Each scene shows the same named points in several views. A view is turned or mirrored, and shifted as a whole, has a little noise and may leave points out.

Scene 1
View 1
lep: [  5  23  19  34  11   3 -52   6 -22  27 -48 -36  21  11 -13  27  27 -28
  14 -24  14   8 -27]
Gidep: [-27  17   0  20  17  -9 -23  26  -1  21 -26  15  26   0 -23  11  25  -8
  15  -5 -20  -1  -3]
kupi: [ 28   7 -20  -3   5  20 -34  10  13 -31 -53 -25  -7  32 -36  21 -10 -33
  13 -22  17  22 -44]
pomon: [ -5  12 -13   0  11  -5 -20  25  14  -5 -28   1  12  18 -31  11  13 -18
  15  -8 -10   8 -16]
Dadas: [-20  11  -4  20  22  17 -26  17  -1  10 -48  10  14   2 -28   8   8 -16
  12 -12  -3   0 -19]
Tivuf: [-44  -9 -17 -11  22 -27  25  40  11  -1  11  50  24   1 -25 -22  15  29
   1   4 -42  -4  22]
Razum: [-13  27  10  25  11 -10 -42  20  -3  25 -37  -5  24   4 -20  25  31 -27
  19 -10 -10   3 -14]
rebat: [-25  37  13  30  10 -23 -47  25   4  35 -29   3  33  -4 -23  32  46 -31
  30  -6 -20  -2  -6]
dazur: [ 29 -12  -8  -1  16  15 -15   3 -20 -21 -40 -46  -2  40 -13   0 -10   0
 -10 -36  25  20 -34]
nimo: [  1   5 -21   9  17  43 -28  13  11 -23 -70   7  -7  18 -45   8 -17 -32
  14 -17  13   9 -44]
mifuv: [  6   1 -17   3  18  21 -22  16   4 -17 -45  -3   1  23 -32   7  -6 -16
  10 -15   9  11 -29]
Dozu: [ 31   1 -16 -11   3   4 -24  13   3 -26 -33 -38  -2  39 -25  12  -1 -12
   4 -26  12  25 -32]
lil: [ 14   3  -4   1  12   1 -20  14  -9  -8 -30 -29   8  27 -18   8   8  -7
   4 -25   8  17 -23]
vevu: [-21   9  -9  15  23  15 -21  19   6   0 -44  20  13   3 -34   7   4 -17
  14  -7  -8   0 -19]
meka: [-16  13  12   5   8 -51 -13  33  -4  21  11  -5  38  11  -8   9  45   9
  10  -8 -30   6  14]
View 2
Razum: [-17   5 -19 -11 -22  -8  19   7   7  19   1  -2 -28  -3   1  36 -16 -20
 -20  -6 -70  18  -3]
vevu: [ -8  21 -17  -7 -11  23  21  -8 -26  15  14 -16 -35  -5   8  17 -30 -17
 -15  -8 -59   6   8]
dazur: [ -5  34   5 -17  11 -42  11  -6 -13  47  15   1 -64  -5   7 -30   0 -54
  -8  20 -19 -16  10]
Tivuf: [ 41   7 -13 -12 -36  51 -17 -30 -46 -18  67  -4   4  11  40  -7 -31   5
  10 -14 -24  29  24]
lep: [-12  14  -5 -11 -13 -34  19   5  32  40  -7   4 -42  -4 -16  24   2 -15
 -30   1 -64  12   1]
Dozu: [-22  19 -11 -20   2 -39   9  -2 -24  33  12   5 -56   1  20 -12  -4 -63
  -6  15 -25  -9  -4]
rebat: [ -3  -7 -17  -8 -35  -1   9   2  22   6   6   3  -9   4   1  52 -13   3
 -24 -13 -76  36  -3]
mifuv: [-17  25 -15 -13   2  -2  22  -4 -31  28  10 -11 -48  -5  13  -2 -22 -42
  -9   5 -43  -6   5]
nimo: [-34  39 -20 -11  13   8  37   5 -42  33  -4 -23 -61 -14   7   7 -33 -49
 -16   0 -57 -17   0]
Gidep: [ 16   8  -6  -9 -25   7   0 -14  -6  12  28  -1 -17   3  10  12 -14  -3
 -12  -9 -48  22  12]
pomon: [ -9   7 -17 -14 -20   0   9  -3 -13  13  18  -1 -25   5  14  22 -16 -24
 -13  -5 -54  16   0]
meka: [ 27 -14  -5 -13 -42  -7 -18 -15   9  -2  43  14   0  17  23  16   1  -1
  -4  -9 -37  39   7]
kupi: [-40  23 -20 -20   9 -30  24   8 -31  37  -3  -5 -63  -3  16   1 -16 -71
 -11  11 -40 -15 -10]
View 3
Razum: [ 15  12  16  -8   3  26   5  -5   6  -9  -7  -8 -21  24 -17  32  -6 -10
 -23  -7 -21 -28 -36]
Gidep: [ 28   3   6  13 -12  19   0  -1   3 -15  -4 -16 -18  28 -19  11   3   1
 -16  14 -19 -20 -27]
Dozu: [  2  -6 -47   1  16  60  10  -5 -21   8  41  -5  21  16 -14  -8 -20 -13
   6   4  -3 -39 -22]
kupi: [-13 -14 -36  -7  24  56 -18  -1 -35  29  44  -8   8  19   0 -14 -24 -28
  -1   0  16 -47 -42]
dazur: [  0  -4 -63  16   8  43  12 -14 -16   7  42 -13  36   2  -9 -16 -27  -4
   2   0 -26 -36 -13]
Dadas: [ 13  -3  -2   8  -2  12 -23  -8  -8   7  -2 -18 -13  17  -1  10  -9 -11
 -24  -3 -17 -25 -38]
mifuv: [  5 -12 -29   9   7  32 -18  -6 -20  16  23 -13   0  15   0  -9 -16 -17
 -12   5  -3 -33 -36]
lil: [ 11  -1 -33   8   7  42  10  -8  -7  -2  25 -11  15  16 -14   0 -14  -4
  -3   5 -16 -34 -19]
Tivuf: [ 48 -15   8  41 -46   9 -13  18  -5 -30 -11 -33 -37  53 -30 -19  31   7
  -2  67  14   0 -22]
lep: [  5  17  -4 -14  12  32  18 -14   8  -2   3  -1   5   5 -15  36 -22  -6
 -25 -32 -45 -37 -34]
pomon: [ 15   3   6  -4   3  33  -5   0  -8  -3   4 -12 -18  28 -15  10  -4 -11
 -14   6  -3 -30 -35]
meka: [ 39  11  17   9 -21  34  31  10  11 -40  -9 -13 -22  45 -40  20  17  12
  -3  26 -13 -17 -10]
vevu: [ 12  -7  -4   8  -3  16 -26  -4 -11   6   3 -19 -18  23  -3   4  -5 -13
 -21   7  -3 -23 -43]
View 4
rebat: [ 24  -8 -58 -20 -22 -25  -1 -12  15 -23 -30  36  53 -29 -21  17  40 -14
  15  44   5  -9  28]
Gidep: [ -4   9 -24   9   2 -13  17 -12   9 -26  -8  20  30 -16 -17  -3  10 -19
  19   5   3   6   5]
vevu: [-14  22 -12  18 -13 -31  11 -17  22 -33 -15  12  18 -25  -6  20   5  -9
  -2   2  11  23   0]
Razum: [  5  -2 -39  -1 -17 -25  -1 -22  19 -17 -30  25  28 -29 -17  17  20 -10
  11  22   3   5   9]
mifuv: [-27  13  -6  21 -13 -31  -3 -37  25  -8 -13   2  -6 -26  -9  18 -12  -5
  -2  -9   0  30 -22]
pomon: [ -2  12 -24  -4 -14 -28   3 -24  22 -16  -7  10  17 -23 -13  10  10 -12
   7  15  10  13  -2]
nimo: [-34  22  -1  28 -24 -48  -7 -37  36 -20 -26   1 -14 -36   3  37 -13   6
 -19 -11   4  43 -24]
Dozu: [-23  -4 -13   6  -8 -28 -13 -55  25  25 -10  -6 -21 -22 -15   0 -22  -6
   8  -4  -8  25 -33]
lep: [  0 -24 -45   9 -12 -23 -17 -36  20   3 -58  37  18 -35 -17  21  14  -5
  11   9 -22   6  -4]
kupi: [-26   5 -11   6 -22 -42 -22 -55  34  18 -19  -9 -26 -35  -8  19 -16   3
  -7  -5  -4  34 -32]
meka: [ 14  -1 -36 -13  10   1  22 -13   0 -14   9  18  37  -6 -31 -31  19 -31
  39  20   9 -11  13]
Dadas: [-13   6 -21  22 -12 -29  -2 -25  21 -18 -30  20  13 -32  -9  24   4  -4
   3  -1  -2  20  -6]
lil: [-18  -5 -19  12   0 -19  -5 -40  18  12 -16   6  -5 -17 -16  -5 -12 -12
  17  -8 -12  15 -22]
View 5
Tivuf: [-29 -17  16  -1  -8 -29 -16  13 -39  -2  37 -26 -26 -15   9 -37 -37  29
  27 -10 -17  -8 -25]
pomon: [ -4  25  17   7 -16  -9 -25  14 -13   3  22  11 -41 -12   1  24  -8  -9
   6   1 -17 -14  -4]
lil: [-17  38   4   5 -16 -15  -1   5  13   7  -4  22 -20  -8   3  17  -7  -4
   4  20 -11 -14 -14]
Razum: [ 14  39  21   9  -7 -19 -35   7 -25   7  24   8 -48 -11   7  38  -5 -19
  11   5  -8 -12   7]
dazur: [-29  56 -11   9 -19 -16  16  -3  41  12 -30  36  -8 -10  -4  22  -2 -11
  -2  41 -14 -10 -25]
vevu: [  0  24  21   0 -19  -1 -11  10 -12   2  18  18 -28  -3   5  12  -5   9
   6 -12   4 -32  -2]
Dadas: [  7  33  20  -2 -15  -7  -9   4 -10   6  13  19 -27  -6   9  26  -4   5
   9  -4   5 -30   3]
Dozu: [-32  42  -6  18 -27  -2  -5  18  30  10 -17  36 -21 -11  -8  24   1 -18
  -7  32 -28  -4 -26]
rebat: [ 25  33  29   9  -3 -24 -48   8 -40   5  39  -3 -58 -12   9  47  -8 -25
  18  -2  -8 -10  18]
nimo: [ -6  37  20   8 -35  30   5  20  25   1  -7  51 -18  -1   1  23  13   9
 -11  -8   3 -44  -7]

Which points are out of place in each view (at most two, in the order of its rows)? Write - if all are in place.
view 1 | Gidep, pomon
view 2 | Razum
view 3 | kupi
view 4 | rebat, Dadas
view 5 | Tivuf, lil
